Each row is a point on a landscape with many peaks, with its height.
A climber steps from a point to whichever of its 2 nearest points has the largest rise for the distance, and stops where none of them is higher. Distance is the straight distance between rows; heights are no part of it.
gikep: 107,119,113,64,90,89,153,159,122,68,170,184,155,107,114,115,91,132,150,102,145,140,133,132  (h 60.0)
Togu: 91,97,149,182,137,133,145,109,160,180,158,90,123,208,148,112,140,129,157,124,158,138,191,89  (h 5.4)
Lefaf: 99,56,156,151,105,145,114,110,167,96,177,122,110,127,108,122,108,127,117,108,149,112,133,83  (h 42.5)
lovo: 177,174,128,187,134,109,122,137,109,182,49,131,95,156,106,106,181,93,97,150,72,147,126,170  (h 24.2)
Laz: 122,121,150,147,147,128,83,95,125,148,134,66,160,193,72,129,159,112,132,152,72,131,169,166  (h 9.5)
Nesu: 74,113,140,96,125,123,124,105,163,147,173,176,123,156,158,142,120,145,140,106,166,114,186,88  (h 51.7)
Panaf: 146,134,131,142,119,123,119,137,133,117,137,47,179,164,53,133,150,95,157,143,72,160,146,180  (h 39.2)
Lis: 157,158,117,107,138,91,124,160,100,118,100,128,126,192,100,129,126,108,151,161,100,147,122,188  (h 18.2)
riteb: 102,157,132,137,176,126,97,121,85,176,116,101,126,179,181,100,127,120,99,90,167,93,143,76  (h 51.3)
meve: 142,137,116,158,146,152,102,110,130,170,94,117,120,66,133,169,111,126,84,116,137,107,115,83  (h 37.2)
fuze: 106,82,150,109,170,140,108,114,122,93,154,130,90,126,207,106,117,163,68,103,150,59,100,110  (h 44.5)
ret: 149,153,139,180,133,130,124,143,110,181,49,161,80,115,117,103,179,86,73,138,109,127,106,141  (h 28.5)
bimel: 135,109,138,144,125,137,174,122,145,121,132,160,113,149,161,92,159,139,172,163,127,142,123,163  (h 42.4)
kepiz: 188,189,86,106,105,109,165,170,144,108,123,138,154,94,125,180,118,114,187,154,123,173,110,164  (h 32.2)
famis: 156,152,107,87,155,99,110,176,115,99,145,70,168,172,102,175,107,105,130,141,58,137,125,194  (h 44.3)
sofo: 135,81,128,153,68,123,162,157,142,75,138,153,112,87,104,112,85,118,142,108,163,164,93,98  (h 38.4)
Rep: 131,95,133,135,161,138,138,151,162,117,153,153,85,125,218,107,126,136,125,128,174,113,93,82  (h 38.1)
bilo: 125,132,119,173,82,128,146,98,140,151,166,67,161,176,102,121,103,155,189,139,149,184,184,116  (h 6.4)
nida: 185,121,121,147,105,143,167,133,153,92,127,130,115,106,153,107,150,140,163,170,112,136,87,168  (h 39.3)
zafis: 130,112,116,145,88,123,131,142,142,120,163,70,175,105,66,150,103,113,148,98,120,155,147,110  (h 53.7)
liba: 133,137,118,116,157,143,131,131,149,130,145,144,99,66,202,186,108,147,102,137,133,109,108,110  (h 44.0)
Gem: 146,153,121,160,114,133,150,97,139,165,147,76,159,166,119,121,152,158,195,167,116,164,178,162  (h 7.0)
vupiv: 144,138,99,172,136,138,147,114,141,176,140,111,124,115,198,102,126,164,155,129,172,133,122,64  (h 34.8)
gasu: 164,142,124,98,87,132,193,144,151,80,134,179,127,93,152,123,145,136,176,173,130,155,99,193  (h 36.6)
bipiv: 132,143,143,134,142,130,121,152,140,158,64,187,74,118,88,183,156,60,78,138,90,134,133,149  (h 44.8)
fasu: 125,186,107,103,143,134,174,123,163,166,139,184,129,113,199,155,142,161,186,161,153,147,154,145  (h 34.5)
guv: 148,145,95,131,149,138,96,96,112,136,152,59,148,99,176,143,88,184,121,136,129,105,131,112  (h 38.5)
mikel: 165,144,89,124,118,139,134,125,116,114,116,134,141,70,150,125,95,163,133,145,149,123,92,105  (h 32.3)
tifek: 124,130,132,68,154,110,109,145,138,90,171,103,156,161,128,167,109,129,131,135,84,120,137,178  (h 48.1)
suf: 89,62,176,161,117,141,156,107,179,130,185,116,102,192,140,100,135,134,159,125,149,139,173,110  (h 4.8)
Rizon: 179,152,95,163,84,114,170,151,150,121,119,141,106,109,142,153,92,134,173,155,170,187,104,111  (h 31.2)
gizet: 123,118,119,135,155,134,150,137,192,136,176,139,105,117,237,139,136,141,151,140,151,127,120,101  (h 35.9)
soniz: 92,134,155,119,136,105,86,77,95,151,131,85,156,219,54,114,158,123,136,133,98,127,188,161  (h 10.9)
tise: 128,151,143,164,164,159,106,141,122,169,72,146,82,94,137,122,159,88,51,109,121,103,98,105  (h 32.8)
Revaz: 117,171,140,134,124,143,114,116,134,171,62,175,119,91,64,178,157,84,106,149,78,137,148,169  (h 53.4)
Kul: 102,105,143,118,179,129,133,146,119,118,145,152,85,153,214,81,145,132,90,107,180,88,95,89  (h 40.8)
palok: 112,128,116,177,123,109,140,102,150,185,168,80,139,206,138,136,108,145,186,137,163,174,190,100  (h 5.9)
remu: 106,129,126,134,98,126,105,117,116,132,134,111,170,114,69,139,105,123,147,110,134,139,158,113  (h 57.1)
Lefi: 109,79,159,96,149,146,99,95,123,73,151,133,114,132,148,92,133,161,82,113,124,71,95,127  (h 48.4)
Seziv: 162,110,124,151,127,104,99,157,108,108,97,111,106,177,55,118,105,89,97,124,117,133,101,136  (h 44.9)
vut: 105,150,121,116,134,156,80,60,107,164,123,110,160,74,124,162,115,166,108,120,128,100,161,101  (h 46.4)
nadan: 105,126,149,146,122,154,108,71,105,175,99,124,133,117,114,91,169,148,119,128,135,114,154,117  (h 37.4)
Pef: 113,55,153,142,79,130,157,153,174,74,185,135,118,114,107,121,99,117,142,101,151,155,127,97  (h 40.2)
Zekez: 100,137,131,100,125,90,94,86,69,137,123,103,164,222,83,103,130,142,146,125,134,132,176,143  (h 12.4)
pulu: 143,156,134,135,155,136,124,100,141,160,134,78,142,175,122,142,169,139,160,174,72,132,163,186  (h 8.1)
Ture: 144,134,92,100,92,129,115,135,109,89,123,142,158,49,115,125,88,142,120,111,142,123,90,104  (h 34.0)
palol: 112,96,122,92,98,124,124,143,99,74,135,136,167,55,82,102,118,127,107,90,129,113,93,107  (h 35.7)
tenop: 128,143,116,78,139,69,106,147,59,106,99,157,133,219,97,95,107,128,131,134,129,130,117,180  (h 16.0)
Gol: 92,164,156,100,196,125,123,135,90,167,122,104,124,198,218,99,151,120,102,114,144,96,149,120  (h 45.7)
Ref: 112,108,159,91,120,170,164,122,184,85,169,173,117,92,161,137,163,146,158,167,102,116,125,177  (h 53.6)
neb: 165,104,114,146,115,109,103,166,120,91,130,60,157,134,56,125,110,89,109,106,93,130,91,130  (h 48.6)
popo: 112,104,108,98,92,74,135,176,105,83,144,146,148,135,68,118,74,104,139,79,148,151,123,110  (h 54.9)
fomi: 109,87,160,99,120,166,153,113,151,83,132,193,107,84,163,85,167,154,131,160,112,97,98,170  (h 59.4)
virad: 132,72,128,143,120,126,85,131,129,104,145,114,105,144,89,117,90,120,85,97,158,94,109,79  (h 46.5)
bas: 132,149,127,126,148,143,182,142,200,156,158,163,106,115,222,150,161,142,176,166,148,144,136,126  (h 33.8)
Povug: 183,178,115,157,143,107,141,134,106,154,77,123,114,180,116,110,168,113,147,174,76,151,125,196  (h 20.7)
liruz: 105,146,120,109,123,140,76,95,95,138,112,128,161,88,78,154,103,135,110,111,125,110,145,117  (h 51.8)
Pom: 96,140,111,74,111,73,109,113,63,113,121,154,159,207,94,89,99,139,150,114,160,136,156,136  (h 14.0)
vig: 162,137,102,177,111,123,167,135,137,150,117,132,101,120,180,102,119,161,175,157,179,160,117,94  (h 33.1)
gumi: 116,107,121,149,139,125,74,96,94,133,126,104,116,154,112,101,96,150,84,92,172,89,124,63  (h 52.0)
vagos: 144,140,108,119,154,141,112,129,145,111,165,96,139,80,178,189,87,155,111,134,120,103,117,116  (h 41.0)
tepu: 127,70,156,131,124,166,123,111,127,78,123,156,93,95,129,74,157,138,99,131,118,87,76,143  (h 53.5)
Lavop: 153,148,92,163,141,141,124,80,123,168,142,70,136,94,187,110,122,182,139,136,152,112,115,83  (h 36.3)
meze: 119,119,137,96,155,154,136,130,164,113,141,169,110,93,176,169,132,136,123,148,107,110,122,151  (h 48.2)
lik: 70,130,163,114,152,143,119,98,128,168,129,165,125,141,167,122,149,134,109,94,161,90,163,88  (h 45.6)
Ven: 130,73,126,140,110,106,140,181,146,91,174,50,166,115,55,141,125,97,138,78,98,152,115,125  (h 51.5)
nura: 130,107,145,127,127,138,131,162,157,120,100,186,90,128,108,175,130,82,112,137,114,130,110,141  (h 38.9)
Sim: 112,106,138,58,140,123,140,164,149,60,174,153,138,128,132,156,111,120,130,124,96,120,120,160  (h 52.2)
lopu: 99,112,161,163,146,147,122,87,96,166,110,124,104,168,126,59,178,125,102,111,143,104,141,105  (h 41.3)
Fubi: 125,192,111,94,175,135,157,116,137,173,129,143,133,137,208,159,144,157,158,161,126,130,161,170  (h 37.7)
zun: 122,124,149,148,169,168,90,121,102,147,94,127,94,84,155,118,149,119,31,106,133,70,95,93  (h 36.4)
Felom: 95,171,133,99,190,124,139,125,113,171,134,116,127,159,221,142,142,146,127,136,125,104,158,136  (h 41.4)
fadu: 145,135,107,95,132,86,127,177,121,107,151,56,197,153,66,149,127,111,159,110,87,160,132,167  (h 41.5)
Rezi: 167,147,109,104,153,116,126,174,145,118,106,161,107,125,138,201,105,96,111,145,102,126,101,150  (h 34.6)
butil: 130,173,143,123,96,132,101,106,101,149,64,146,155,72,44,153,156,97,101,143,67,141,138,165  (h 46.6)
zifib: 116,120,147,138,90,158,102,70,94,122,111,112,157,91,80,83,151,146,124,127,111,120,125,131  (h 38.8)
femim: 76,118,159,140,157,162,100,96,116,165,114,137,115,103,147,120,156,124,57,88,151,81,141,76  (h 40.7)
Kuvo: 122,81,120,125,71,118,162,164,122,70,137,127,160,60,72,99,113,125,129,74,141,154,88,114  (h 37.0)
zerep: 159,181,104,104,131,121,143,151,132,138,105,151,129,113,122,197,113,118,147,154,112,146,126,158  (h 31.7)
Vuko: 113,178,118,143,164,155,105,93,125,202,106,97,138,77,155,181,124,138,96,111,127,103,158,94  (h 41.1)
resit: 154,136,109,151,86,97,171,163,119,107,84,188,83,128,149,111,97,131,156,136,176,184,93,112  (h 28.9)
gotuf: 146,135,126,171,123,160,101,121,127,162,74,142,99,64,96,146,130,95,63,121,114,111,107,93  (h 33.9)
Beda: 110,118,123,163,135,124,109,105,109,167,122,111,118,167,144,88,113,146,114,98,189,115,145,48  (h 57.8)
rifuv: 124,96,162,151,128,151,141,112,135,128,108,139,84,159,132,79,177,127,124,150,122,122,127,138  (h 46.8)
Vudo: 118,106,108,56,116,80,171,192,147,52,191,163,157,125,127,132,102,117,155,93,127,142,128,160  (h 56.2)
fomip: 196,173,102,112,77,113,200,173,135,85,106,171,126,86,131,150,135,117,179,162,126,181,85,175  (h 34.2)
Kod: 128,98,129,125,95,89,128,182,106,94,104,147,119,166,49,134,78,83,124,104,137,155,107,123  (h 50.5)
moze: 111,135,149,126,85,150,110,99,100,126,89,120,165,69,40,116,149,106,116,113,82,143,133,150  (h 42.2)

Where does a climber stop that starts at each point below?
gotuf: remu
Panaf: gikep
soniz: Nesu
ret: Nesu
vig: fomi
kepiz: rifuv
bas: fomi
Ture: Beda
